Each row is a point on a tangle of strands that fork, close into loops and nearly touch. The rows are in no order.
Two points are linked if the straight distance between their rows is under 55.5. Some points are linked to none.
q_709: [  6 -11  -3  20  -3   5  13   4  -6 -17   0  -8  -1  21   6 -10  -1 -14
  -7 -14   2  12  16   6  10  -4  23  20  -8  -1   7 -13  -4   9  -9   3
  -4  12  39   0  -8 -14   5  -8  -4  13  -9   5  16  11  12  -5 -16  -6
   1 -12  -7  -5  22   7  12   8   6  -4  27]
q_556: [-17  -3   0 -17 -13  -9  -5   2   2   6 -13   7  -2 -30  -2  21  -7  -2
 -10  19  -8  -3   1  -7   0   9 -27 -14   5  -2  -4  11   9  -5  10  -5
  12 -11 -12   5   8  -4  -2  -5  -6  -5   8   0   0  -1  -8   6  10   4
   9  14   1   9 -14 -14  -3  -8 -18   7 -27]
q_914: [  4  20  -1  -8  -2   9   1  -5   3  22  -3  11 -11 -12  -6   7   1   8
  16   1  -2  -1 -14  -4 -20  -4  10 -11  -1   3  -2  -2 -11  -4  -2  -1
   2  -4  -7  -1  14  -8   3  14   0  -2  15   3 -17  -1   5  -1  -6   2
 -14   0  18  -3   2 -20  -9  -4  -3   7  10]
q_736: [  7   0   1   7  10  -4   1  -3 -18 -11  19   0   0  10  11  -2   1   6
  -3  -8  -4  -8  15  12  -2   5  14  15  -1   1 -13  -5   7   8   1   5
   1   2  23   6 -11   0  -3  -6 -10  -4  -5   8  10   9  -4  -5  -7  -7
   5  -5  -4   9  17  15   3  13   2  -4  26]
q_642: [  6   2  -1  12 -20  11  -7  -8  -8 -13   5  -3  -6  -8  -1   7  -2 -16
  -4   1  -2  12   4  -5  10  -4  22  14   3  -2  -4 -16   8   3  -5  -5
   2   1  23   2  -3  -7  -6 -16 -15  -5  10   6  11   6  15  -1   1 -14
   0 -14  -1   0   1   5  -1  13  -4   9  11]
q_148: [  8  24   1   8   9   4  12  -2  -6  13  17   7  -6   4   6  -2  -5  16
  12   3  -9  -5   7  12  -4   5   3   8  -6  -7 -15  -2 -18  10  -5 -12
   2 -12  20   6   8  -9  13   2  -4   3  -8   9 -18   2  11  -5  -6   3
  -9   2  14   9  23   7   4   7   3  11  31]
q_774: [  2  -5  -1  -9  16  -8  -8  -4   8  -6  -2  -2   3   2  -5 -11   3   1
   4 -12   5   2  -4   6   1   0  -1 -10  10  10   6   5  -8 -12   3   4
  -6   9 -11  -8  -2  10 -13   6  -1  12 -10  -8   0  -2  -5   8  -1  10
   4   3   0  -6  -4   7  -4  -2   4   1  -3]
q_16: [  5  -1 -12   7 -15  12 -22 -17   1 -18   8  -2  -7 -13 -12 -12   4 -31
   3 -10   2  12  -5 -12  12 -16  28   5  17   3   0 -19   4  -5  -6   3
 -13   6  15  -1  -7 -12 -21 -11 -11  -5  20  -3  12  -1  14  -2  10 -15
   2 -15  -5 -18 -16  -3 -14  18   2   3   3]
q_452: [ -8 -20  -3 -17  12  -4   0   2  -6  -6  -6  -2  16  -8   2   6 -16  10
  -5  10  -7 -20  -3 -21  -2   3 -21 -10  10   2  -3  12   6  -8   2   3
   1  -5 -17  -5  -1   8  -3  11   1 -10 -10   0   6 -10 -15  -7   7   6
  -3   5  -6  13 -13   3  -6  -1  -7  -4 -28]
q_422: [  1 -22   2  -3  17  -1   7   9 -15  -7   8  -3  18   3  12   2 -13  11
 -14   0  -5 -14   2   1   1   9 -20   1   0  -3 -12  16  14  -2   8   8
   2  -1  -1   1 -10  15  -4   9   5 -14 -15   5  17  -8 -18 -11   5   3
   8   7 -15  17  -4  21  -2   7   4 -11 -19]
q_675: [ 10  10   0  13 -19  12  -4 -14  -7   0   3   1  -8 -10   0   7  -9  -6
  -5   7 -10   5   2 -10   3   0  26  17   4 -13 -16 -16   4   6  -7 -13
   5  -5  20   4   5 -13   2  -9 -14 -11  13  12   6   5  20 -10   1 -14
  -6 -18   3   8   1   5  -7  15  -7  14   8]
q_56: [ -5   1  10  14 -11 -16   4  14  11  10 -14  -5 -15   8  -8  12  14   4
   4  12  13  19   4  12   6   2 -15  -2 -11  -3  16  -1   1   9   2  -4
   1  -2  -2   7   9  -1  13 -21   5  17 -16 -13 -15   1   9  10  -3  10
   3   4  -8   1  14  -2  17  -8  -7  10  10]
q_541: [ -3  -5   5   2  -8 -23  -7   8  20   3 -13  -7 -10   9 -11   2  17   4
   1   5  17  20   2   5  16  -1 -15 -12  -4   3  23   3  -1   1   2   4
  -5  -1 -14   2   9   1   4 -13   5  24 -17 -19  -8  -1   2  12  -4  13
   5   1 -11  -7   3  -6  11 -12 -14  10  -6]
q_643: [  6 -20  -7  -8  23  -9   4   1  -5  -9   7  -2  16  10   3 -12 -11  10
  -9  -3  -2   1   8  -6   4  12  -5   1  16   2   0  22  -3  -2   4   3
   2   2   4  -6  -1   9   0   6  -2  12 -27  -3   5 -14  -6  -7  -9  12
   0   6 -10  17   2  27   4   4   5  -4 -20]
q_73: [  5  -1  -7  11  14   1  -2  -9 -14 -13  18   1  -3   9   7  -9  -2   0
  -4 -14   0  -9   6   6  -2   2  22  12   3   3 -12 -12  11   2  -2   2
  -4   7  17   1 -11   3  -8  -5  -3  -7   3   4  13   8   0  -7 -10 -12
  -4 -12  -1   3   8   9  -6  15   9  -7  16]
q_292: [ -6 -11  14 -11   0   0  22  11  -2   6   3  -4  19   4   8  14  -8  14
  -4   6  -8 -11  -3   8  -3  -4 -38  -6 -24  -7 -18  13  11   6  10  11
   9 -15 -21  -2 -10  14   4   3   8 -20   1   0  -8  -8 -14 -11  14   6
   7   9  -3  21  -7  -7   5  -6   1  -5 -15]
q_291: [ 12 -13   1  -9  30  -9   6   0  -9  -6  17  -1  11   5   9 -12  -7  12
   0  -6  -1 -11   4   6 -11   6  -3  -4  10   5  -9  16  -5  -1  11   4
   6  -2   5  -2  -2  11  -1  14  -1  -1 -22   4  -3  -9  -8  -6  -4  13
   0   7  -7  20  11  26  -3   4  11  -1  -4]
q_400: [  6  14  -4  11 -13  11 -18 -20   6   0   7   1 -10 -16 -10 -14   5 -20
  10  -6   2  14  -7 -11   8 -15  32   4  16   1   6 -17  -5   1  -7  -5
  -9   9  17  -5  -1 -15 -11  -6  -8   8  18  -5   0   3  18   2   5  -8
  -1 -12   4 -20 -11   1  -9  14   2  11   9]
q_275: [  3 -11  -3 -13  24 -15  -1  -6 -13   0  11   1   7 -11   5  -4 -11   8
  -4   4  -2 -20   6   5  -9  14  -7 -11  13   2  -7  18   0   2  13   0
   8  -7   4  -2   4  -1  -5  11  -6  -5 -16   2  -1 -12 -18  -4   1   4
   3   6 -10  18   2  22  -4   5  -2  10  -5]
q_360: [ -6   8  10  13  -6  -7  -1  -3 -11  -7   4  -3 -14  -8  -6  11  10  -6
   9   6   4   6   5  25   1   6   0  11  -9  12   0  -9   8   9  -5  -3
  -2 -10  14  10 -15  -1 -12 -22 -11  -5   3  -9   5   9  -9  17   3 -10
  16   5   0  -3  19   5  13   5   0  -6  27]
q_967: [  2  13   3  14 -18  12   5  -1   2  13  -1   4  -4 -12   5  11 -11  -7
  -7  16 -13   7   7 -13   5   3  16  14   4 -16  -7  -5   0   4  -8 -16
  11  -2  14   4  19 -18  13  -5  -4   2   6  13  -3   5  21  -8   4  -5
  -9  -8   5   7   1   5  -2   9  -6  22   3]
q_958: [-12   7   2  -5 -16  -1 -10   2   6   3 -11   5 -12 -30  -8  18   5  -8
  -4  15  -2   7   5  -4   2   8 -13 -10   6  -1   3   5   5  -7   7  -7
   6   0  -8   4  11  -7  -1  -8 -11  10   8  -5  -6  -2   1  12  10   5
   7  11   0   1 -12  -7  -2  -6 -12  10 -14]
q_876: [ -6  -6   5 -20  -6   0   4   5  11   8 -11   0   9   0   1   2   1   3
  12   2   1   0 -20  -5  -8  -7 -12  -8  -6   6  -3  -4   2 -13   3   9
   6  -5 -36  -7  -3   4   4  11   8  -9  16  -5  -7   1  -4   3   2  -1
  -3   4  14  -3  -6 -30  -3 -11  -4  -4 -15]
q_359: [ -3   0   4   1   5 -13 -19  -8  -8 -18   6   2  -3  -3 -10  -7  17 -14
   5  -8   8  -2   4  22   7   0   3  -4   5  16   7  -3   1  -1  -1   7
  -7   1  10   5 -15   5 -26 -10  -8   7  -6 -10  12   8 -17  20   0  -5
  18   6 -10 -13   2   9   4  14   2  -7  14]
q_858: [  1   0   1 -12  -4 -14  -1  -2  31   0 -10 -13   8  17 -13 -12   6  14
   5  -2  14  22  -6 -13  17  -5  -6 -13  -8   0  21   2  -4 -13   2   4
 -10   5 -24  -7   3   5  14   8  14  26  -2 -10 -11  -5   3   3  -6  18
   1  -9   7 -14   0 -14  -2 -23 -12   6 -19]
q_117: [ -8  -6  -2 -10   1 -10   4  14  12  -2 -10 -14  11   8  -5   5  -6  12
  -7   5   1  11   1 -10  17   4 -23  -9  -4  -1   1  10   4 -10   5   4
  -2  -3 -20  -1  -2   9  10  -2   6  10  -7  -1  -4  -8  -3   0   1  11
   7  -3   1   4  -7  -8   4 -17 -11   2 -27]
q_925: [  2  -5 -18   0   3   7 -24 -11   8 -14  -9   6   3 -22  -6  -9   1 -14
  -2   1  -2  -5  -6 -22   2   0  13  -7  25   0  11   3  -2  -9 -11   0
  -8  17 -10 -12   1  -4 -16   4   1   5   6  -3   9  -1   0   3   6   2
   0   0 -10 -12 -20   0 -15  12  -1   3 -24]
q_601: [ -8  -1  -3  -1 -12  12   5  12   7  13 -14  -5   1  -2   8  15  -7   7
  -9   6  -9   2  -1 -10   1   5 -13  -2  -5  -5  -3   5  11  -2  -1  -3
   6  -7 -13   1   9  -4   9  -2   6  -5   8  11   0  -2   8  -2   3  -1
  -4   2   3   1 -15  -9   2  -8  -5   2 -16]
q_507: [  4  -8   3  22   4   0  17   7   5  -4   7  -8  -9  32   3 -19   7  -8
   2 -14   9  10  12  11   3  -4  19  16  -9   1  10  -7 -16  13  -5   4
  -7  10  34   3  -9 -12  10  -1   4  18 -13  -4   6   7   8   2 -17   5
  -2  -7  -4 -14  30   3  15   3  14  -8  29]
q_41: [ -5   1  11   6  -4 -16  -8  -3  -9 -16   0   0 -12  -4 -12   2  16 -17
  12   1  11   3   2  30   4   4  -4   2  -3  14   1  -7   7   9  -2   1
  -5  -8  18   9 -16   4 -22 -20 -12   1  -4 -18  10  13 -21  25   4  -4
  25   4 -10 -12  15   4  10  11   2  -9  20]
q_488: [ -8  12  11  -7  10  -9   9   6  -3   9   2  -1  -3  -4   1  16   0  14
   7   2  -2  -2  -1  16  -4   8 -17  -6  -6  -1  -9  13  -4   4  10  -1
   5 -10  -3   3   3  -1   2  -1  -5  -3  -4   2 -13  -4  -6   4   3   6
   5   9   4  11   6   4   5  -5   0   4  16]
q_204: [ -7  -5   8 -28  -6  -7  -5  -2   6   4 -13   6   2 -11  -3   7   2  -2
  11  15  -3  -8 -16  -4 -15  -6 -17 -13  -1   6  -1   1   3 -12   6   7
   7  -9 -37  -7   2   4  -1  12   0 -15  15  -7  -6   2 -16   1   3   0
   3   2  10   1 -11 -29  -6 -10 -13  -6 -21]
q_247: [  3   7   1  15   3   2  13   6  10   7   2   0 -11  23   3 -13  12   1
   7  -9  11  12   7   6   6  -2  13  10  -6   0  12  -7 -18  11  -7  -8
  -7   4  21   0   1  -9  12  -2   3  17 -13  -5  -5   4  11   3 -13   5
  -8  -5   2 -11  22   6  11  -3   8  -1  28]
q_712: [  1  -5   3  -7 -22  23   7   8  -7  19 -21  -6  10   1  10  13  -9   3
  -7  13  -8 -11  -8 -15 -14 -11  -9   6 -12  -6   3  -3  12   3  -5   3
  10  -7 -25  -1   7   3   4  10   8 -23  24  15   1  -1   3 -12   5 -12
 -12   1  10   0 -24 -19  -1 -15   0 -12 -19]
q_510: [  3  -2  -6  14  -5  17  12  11  -2 -11   3  -8   6  25  15  -8  -5  -4
 -18  -6  -3   9  10  -5   4   0  16  26  -5  -8   2 -10   8   4  -7  -2
   6   8  20  -2  -3  -7  12   0  13  -2   9  14  17   4  18 -10  -5 -10
  -6 -11  -4  -6   4   8   0   6  14  -2   9]
q_283: [  0  -2   3  12 -13   3 -10  -6  -1 -13  -1   3 -10   1  -7  -8  10 -22
   7  -2  11  13   1   4  17 -10  17   4   5   4  10  -9  -4   4  -5  -1
  -7  10  19   1  -6  -8 -16 -14 -11  15  -2  -8   9   7   4  13  -4  -5
   4  -7  -8 -16   3   6   4  10   1   2  17]
q_303: [  7 -12  -7   2  21  -4 -13 -10  -9 -20  13   1   5   9  -1 -17   4  -7
  -3 -22   8  -6  -6   5  -3   0  16   0  11  13   1 -10   4 -16  -1   9
  -7  13   2  -5 -11  13 -16   2   5  -4   2  -3  17  10  -7   4  -3  -8
   3   0  -8 -11   0   7  -9   8  16 -17   2]
q_632: [ -1  18  -1   7  -9   7  -3  -7   6  11  -2   6 -12 -10  -1  -3   9  -1
  10   1   2   9   0  -1   0  -3  21   2   6   0   4  -8 -11   2  -6 -11
  -4   2  13  -2   8 -10   1  -4  -7  17   2  -3  -8   5  14   5  -5   4
  -6  -2  11  -8   3   4  -1   4  -4  15  16]
q_12: [ -5 -19  -3 -15   2   4  -9  -2 -12  -6 -10   6  16 -16   7   8 -14  -5
  -6  11  -9 -29  -4 -20  -9  -2  -9  -5   6  -2  -1   0   6 -11   1   2
  -5   4 -23   2   3  13  -5  14   2 -17   3   3  15  -2 -22 -13  10  -9
  -6   5  -4   7 -16  -2  -7  -4  -3 -15 -25]
q_999: [ -1  -7 -13  -9   6   1 -25 -11   4 -12  -8   6  10 -20  -6  -8   1 -15
   0  -3  -1  -9 -10 -15  -4   1   2 -15  22   9   9   2   0 -19  -5   3
 -11  14 -17  -8  -3   8 -16   8   1  -8   2  -7  12  -5 -11   3   4  -1
   3   5  -8  -8 -19  -6 -15   7   0  -7 -28]
q_461: [ -5   9   0  -3 -11  -4 -18  -9   4   0  -3   6 -10 -28 -10   3   9 -13
   3   9  -1   3   2   4   4   1   2 -10  13   1   3   7  -3  -3   5 -11
  -2   6  -3  -1   7  -9 -13  -7 -15  14   1  -9  -2  -1  -2  15   8   9
   8   9   1  -3 -10   2  -7   5 -10  15  -4]
q_664: [  4  12  -5   7  10   9  -2 -15  -5   7  12   8 -10  -2  -9  -8   0  -3
  13 -16   7 -10 -14  -2 -20 -11  27  -3   0   8  -4 -14  -3  -1  -7  -3
 -10   9   3   3  -2   6 -11   6   3 -14  18  -4  -1   3  -4  -2  -4 -15
 -14  -8  15 -14   2 -13 -11  -1  13 -11  11]
q_685: [ -4  11   1  10   3   3  -6  -6  -7  -7   8  -1  -7   2   1   4  10  -6
   4 -10   5   0  -3  17   0  -1   9  10  -7  16   1 -11  11   4  -4   2
  -3  -4  11   5 -14   2  -8 -13  -3  -5  11  -8   9   9  -7  11  -1 -15
   8   0   3 -12   5  -2   3   2  10  -8  22]
q_254: [ -5  -2   5 -15  -1  -7   7   6  22   4  -7 -13  12  12 -13   0  -5  18
   5   3   5  12  -7 -11  12   0 -16 -12 -11  -2   2   4  -1 -11   4   7
  -2  -6 -25  -7   2   2  13   9  12  13   2   1 -16  -7   3   0   0  12
   7  -8   6   1   0 -17  -1 -23 -11   5 -23]
q_63: [ -2   5 -11  -1  -3   0 -21 -17  -9 -12   5  11  -7 -19 -12  -2   8 -25
  -3  -6   2 -19  -4  -3  -5  -3  12  -7  17   5  -6  -8   9  -5   2  -2
  -8   3  -3   2  -5   5 -21   0 -11 -19  14  -4  11  -4  -6   6   6 -16
   4  -5  -2  -7 -12  -2 -13  16  -6 -10 -12]
q_210: [  1  -1   9  -4 -11  16  15   6 -13  19 -11  -2   6   1   8  12  -6   4
  -4   9  -5 -15 -10  -3 -18 -12 -13   4 -19  -7  -2   0   9   4  -3   2
   9  -8 -23   4   0  10   5  10  12 -24  17  13  -4  -1  -6 -10   4 -13
 -10   3  12   6 -14 -19   0 -12   5 -14  -6]
q_333: [ -8  -3  -4   0  -8   6   0   8  -6   9  -8   5  -1 -12   7  15 -12   2
 -11  13 -12 -16   4 -10  -3   8  -7  -1   4  -7  -6   7   9  -1   3  -5
   8  -5  -9   2   7  -5   1   1  -2 -16   3  12   5   0  -4  -4   8  -5
   0   3  -4   8 -12   1  -4   4  -6   4 -16]
q_37: [  3   0   4  16  -5  -4  11   8  12   4  -4   0  -9  23  -2  -9  12  -3
   2  -2   6  13  14   4  11   0   7  10  -5 -12  16  -4 -16  14  -6  -7
  -1   6  18   5  10  -9  26  -4   6  17 -17  -3  -7  -2  19   1 -11  10
 -10  -4  -6  -5  18   4  12  -5   3   6  17]
q_841: [  5  -3  -5  10  -7  -5   6   8  17   0  -7   1  -7  21  -1 -11  10  -2
  -7   0   0  16  17  -7  17  -3   9   8   3 -16  25  -2 -14  12 -11  -2
  -1   8  11   1  13 -11  31  -4  10  22 -18  -2  -7  -7  24  -2  -8  15
 -12 -11 -12  -8  10   3  14  -9  -5   9   0]
q_187: [ -2   1  12  -9  -5   4  19   9  -6  11  -5  -4   8   2   6  15  -8   9
  -4   3  -3  -9  -8   9 -13  -5 -25  -2 -20  -6 -15   6   8   3   6   6
   7 -10 -23  -1  -6  10   3   5  10 -21  10   5  -5  -1 -12  -5   6  -3
   1   8   6  11  -6 -17   4  -9   5 -10  -6]
q_214: [ -3  15   5  -5  -8   9  19   8   1  23  -3   3  -3   1  -1  22  -9  20
   6  12  -7  -3  -5   3 -19   2 -17  -4 -16  -9 -10   6  -1   6   4  -2
  15 -16  -4   2  15  -4  16   8   3  -8   9  14 -24  -7   8  -4   5   2
 -10   7   9  14   1 -14  -5  -8  -5   7  12]
q_252: [  5  12  -4  -4  11   1  -2 -10  13   2   2   6  -7   5  -5 -22  10  -1
  16 -20  11   8 -12  -3  -7  -7  23  -9   5  12  14  -7 -20  -9  -3  -3
  -9  16   4  -7   2  -2  -7   7   5  13   2  -6  -5   7  12   5  -4   7
 -10   1  12 -21  -1   2 -12   1  11   3  16]
q_560: [ -5  -3  -4  -5   8  -3   1   0 -12   3   9   6   3 -14   5   9 -11   5
  -8   8  -8 -21   6   0  -4  10  -7  -3   8  -7  -9  12   4   1  10  -5
   9  -4   3   0   7  -1  -5   5  -6  -9  -7   4   5  -5 -12  -3   4  -2
   3   6  -7  15  -5  13  -3   7  -6  10  -8]
q_682: [  1   3  13  15  -8 -18  12  21   7  11  -4  -9 -10  22  -5   7  10  11
   5   8  11  19   6  17   5   7 -21   0 -21  -9  10   3  -2  18   0  -1
   2  -5   0   8   9   3  20 -19   6  12 -20  -4 -20  -4   5   2  -7  11
   7   5 -10   8  18  -2  19 -15  -6   7  13]
q_586: [ 11 -10 -10   7  19   3  -1  -8 -13 -17  19   2   1  14   6 -18   0  -4
  -4 -26  10  -7  -4   5  -8  -3  24   4   3  10  -4 -17   8  -7  -6   4
 -10  17  13   0 -12  10 -12   5   6  -7   8   0  14  14  -3  -6  -6 -15
  -5  -6  -3  -8   6   5 -15   8  20 -18  11]
q_741: [  3 -15  -5  13  -8  16   9   6  -2 -21  -3  -8   1  21  14  -6  -5 -18
 -16 -10   3  18  10  -4  11  -5  23  23  -6   0  12 -16   5   3  -8   3
  -1  15  29  -1  -9 -13   6  -9   4   9   6   5  21   7  16  -7  -9 -14
   1 -17  -9 -10   3   4   9   2  12  -6  10]
q_176: [  1  20   0  12  -9  18  22   5  -5  28   4   4  -2   9   7  15 -10  20
  -1   7  -9  -3  -1   9 -16   0 -12   8 -22  -9  -9   3  -1  15  -3  -8
  12 -14   5   5   7  -3  17   6   8 -14  13  18 -19  -2  11 -10   4  -6
 -12   6  13  12   5 -10   1  -3   5   2  18]
q_257: [ -3 -14  11 -10  10 -10  10  15  -1  -6   2 -12  23   8   8   5  -6  14
  -5  -4  -2  -3  -2  12   7   2 -28  -7 -14   0 -16  14   9  -3  12  11
   1  -8 -17  -6 -19  18   3  -1   6 -10 -13  -9   0  -7 -15  -5   8  11
  15   6  -7  17  -1   2  10  -7   4  -6 -19]
q_226: [  1  -9  -1  -1  15 -10 -13  -4 -12 -24   8   0   4   5   1 -12   8 -10
  -5 -16   5  -2   8  13   7   5   7   3   7  14   2  -3   6  -6   3  10
  -6   8   9  -1 -15   5 -22  -2  -6   5  -9  -5  17   7 -11  11  -2  -6
  15   2 -12  -5   2  14   2  11   6 -13   5]
q_398: [  1  25  -1   1   3   7  -3 -16  -5  17   7  13 -15 -13 -12   5   6   5
  14  -6   1  -5 -13   6 -19  -9  15  -9  -3   9  -7  -8  -6   1  -2  -5
  -3  -4  -3   5   1   3  -4   4  -4 -10  15  -5  -8   3  -4   1  -6  -9
  -9  -2  21 -12   6 -14  -1  -1   4  -1  18]
q_854: [  2  10   3   5 -12  -1 -13  -9  -1  -1   1   7 -12 -23  -5   2   2 -10
   3  13  -4   6   7  -1   7   6  12   2   9  -6   0  -1  -6   1  -3 -13
   0   4   9   6   8 -13  -5  -9 -19  15  -2  -4  -3   1   8   9   5   4
   1  -2   1   4   1  10  -1   8 -11  21   4]
q_893: [ -2 -11  -6 -11   2   4 -16  -6  -8 -10 -11   8   9 -17  -1   2  -2 -16
  -4   3  -6 -21  -9 -17  -7  -5  -2  -8  11   4   4  -3   5 -14   0  -1
  -8   6 -24  -3   2  16 -11  10  -1 -18   8  -1  16   1 -15  -3   6 -11
  -2   2  -6  -6 -18  -8  -8  -1  -1 -16 -30]
q_175: [  1  20  -5   3  -4   2 -15 -19   8   4   5   6 -11  -8  -6 -19   8  -9
  17  -7   5   9  -6  -5   3 -12  27  -4  12   7   7  -8 -15   0  -8  -7
 -10   9  16  -5   1 -12 -11  -4  -6  18   2  -5  -8   4  12   6  -2   5
  -4  -7  12 -20  -1   5  -5  11   6  14  19]
q_607: [  6  -5  -4  -8  -1 -20 -12  -1  26  -1 -11  -8  -1  15 -15 -11  13   7
   1  -1  15  21  -1  -7  18  -7  -7 -10  -1   2  31   2  -8 -10   2   7
 -12   6 -16  -4   7   6  10   0  12  29 -15 -16 -10  -5   6   3  -7  20
  -1  -5  -5 -10  -5  -7   3 -17 -13   7 -12]
q_126: [  5  -4 -15   6  -8  13 -29 -14   3 -17   3   9  -2 -17 -11 -12   1 -27
  -5  -4   3   1  -4 -17   8  -5  26  -2  25  -5   2  -8   2  -8  -6   0
  -8  12   2 -10  -4  -8 -21  -2  -7   1  13  -1  13   0   8   1   8  -6
   3 -11  -9 -14 -15   2 -15  19   1   5 -11]
q_882: [ -5 -14  11  -6  19 -12   8   7 -12  -6   7  -5  15   3  11   6  -5   9
  -9  -4   0  -6   6  19   1  10 -25  -1  -6   2 -16  17  11  -1  14  10
   7  -9  -9   1 -16  14  -2   1   3 -14 -12  -3   8  -4 -23  -4   5   3
  15  12 -14  16   1  18   8   2   6  -9  -5]
q_809: [-14   4  -3  -9 -15  -6 -20  -2   9  -2 -16   6  -7 -29  -9  11  15 -23
   0  11   2  17  -5   2   9   0 -18 -14   2   7   9   6   6  -9   8  -3
  -3   0 -17  -1   1  -1  -8  -8  -8   8  10 -13   1   2  -8  19  16   1
  15  14   1 -11 -20 -14   3  -4 -11  -1 -23]
q_406: [  9   4   3   8  16  -9   9   3 -14  -2  20  -2   2  14  13  -8   3  11
   0  -8  -3  -8  13  14  -4  11   7  12   2   0 -15   2  -6  12   5   6
   1  -2  21   6  -4  -5   1   2  -6   4 -15  10  -1   4  -6  -2 -13   5
   3   3  -3  10  24  22   7  12   5  -2  25]
q_518: [  6   7  -1   5  13   1   3  -3   9  -2   6   2  -3  14   4 -20   8   2
   9 -16   8   5   0   5   1  -3  19   4   1   4   5  -3 -18  -2  -6   0
  -5  10  13  -5  -1  -3  -1   6   2  14  -5  -2  -1   8   6   2 -10   7
  -8  -1   7 -12  14  11   0   0  14  -2  21]
q_576: [  8  -1  -6  10   9  14   1  -4  -7  -2   6   0   0  10   6  -8  -4  -3
  -2 -17   6 -12 -10  -5 -13  -7  22   8   0   3  -3 -14   5  -1  -6  -1
  -4  11   2   1  -3   7  -3   7  11 -15  15   5  11   8   3  -5  -1 -20
 -12  -4   5 -13  -3  -1 -13   1  16 -13  -1]
q_367: [  6  25  -1  18  -2  16  18   1  -9  22  16   5  -5   8   9  11 -12  18
   0   6 -10  -8   2  12 -14   5  -3  16 -16 -10 -15   0  -3  15  -4 -11
   8 -11  17   9   5  -4  14   2   2 -11   4  14 -14   1  12 -11   0  -5
  -9   4  13  13  15   0   2   3   7   4  30]
q_125: [ -7 -21  -4  -6  10  -3   7  11  -8  -4  -2  -4  18   0   8   6 -15  13
 -12   8 -11 -10   2 -12   6   9 -26  -1   3  -2 -10  19   9  -1   7   5
   4  -6  -1  -1  -5   9  -1   2   5 -10 -14   3  10 -12 -11 -12   8   8
   1   2 -14  17 -13  16  -3   3  -3  -5 -26]
q_506: [ -7 -12   1  -5   3  -2  10  15   6  -1  -6 -12  13  11   7   3  -8  15
  -5  -1  -4   6  -2  -2  14   2 -27  -4  -9  -4  -9   9   4  -4   3   4
   0  -7 -19  -8  -9  11   6  -1   8  -2  -7   0  -2  -5  -2  -3   6   8
   5   1  -3   8  -8  -5   7 -14   3  -7 -24]
q_467: [  5 -10  -4  -7  14  -7   4   9  10  -4   1  -7   9  11   1 -12  -5  10
  -4  -2  -1   6   9  -7  10   8  -9  -2   7  -5   3  13  -8  -5   1   0
   3   1   1  -3   4   7   9   4   6  13 -22   4  -5 -12   0  -5  -5  14
  -2  -2  -2  12  -2  15   4 -10   2   0 -14]
q_270: [ -8  -2  -3   2 -25  24   7  11  -1  25 -20   0   1  -4  11  17  -8   3
 -11  16 -15  -2  -1 -17  -9  -7  -8   7  -8  -9   2   1  12   5  -4  -4
  13  -4 -16   0  14  -7   8   4   9 -16  20  18  -2   2  13  -6   7 -11
 -13   4   6  -2 -21 -16   0  -9  -5   2 -19]
q_121: [ -7   4  12 -13  -6   0  11  13   9  10 -10  -9  10   8  -1   9   0   8
   3  -4   2   9 -14   7  -5  -2 -18  -9 -18   2  -8   4   8  -2   5  12
   4 -13 -29  -7  -7   8  11   1   9 -10  14  -4 -14  -1  -3   4   4  -2
   1   6  11   2  -1 -26   8 -14  -3  -5  -5]
q_48: [ 10  14   8  13   8  -4  11   3  -7   7  16   1  -5  12   5  -7   4  10
  10   0  -4  -2  14  14  -1   7   5  12  -5   1  -7   3 -17  17  -2  -5
   0  -7  26   9   0  -9   7  -2  -6   8 -18   5 -10   3   2   0 -13   8
  -2   4   7   8  30  16  14   6   6   2  34]
q_314: [  1  15   3 -13   1   1   5  -1   3  19  -3  10 -10 -11  -6  13  -3  13
  13  10  -9 -12  -9  -6 -18   1  -2 -14  -2  -5  -5   5 -12   1   3  -2
   7 -10  -9   1  18  -7   7  15  -3  -7  12   9 -21  -4   4  -8  -1   2
 -11   2  17   6   4 -13 -13  -4 -11   8   9]
q_486: [  7  -8  -7  -1   6  -8   8   8  13  -3   3  -4   6  19  -1 -13   1   7
  -9  -1  -2  11  19  -6  17   5  -4   7   3 -17  16   9 -12   6  -5   1
  -1   6  10   4  10   3  25  -1  11  20 -26   2  -6 -11  12  -8 -10  21
  -5  -4  -7   6   7  12  12 -11  -4   1 -11]
q_528: [-11  -7   6 -26  -6  -8  -4  -3   0   3 -12   7   0 -25  -3  17  -4  -1
   0  19  -7 -18  -8  -9 -14  -1 -21 -17   4  -2   0   6   3  -5   9   3
  11  -9 -21  -1  11  -2  -1   9  -6 -11   8  -1  -1  -2 -15  -2   8  -1
  -1   8   5   7 -14 -18  -5 -10 -16   0 -22]

A piece is all that can be reached along the links. How many separate loops has the piece of each point below (a circle has one, a figure eight two, a Y none), and how many tips (points with one link)?
q_967: loops 0, tips 2
q_607: loops 2, tips 3
q_226: loops 1, tips 1

How many points has the smallest loop of links through each point below? Write - if it is on no loop.
q_187: 24
q_736: 14
q_675: -
q_506: -
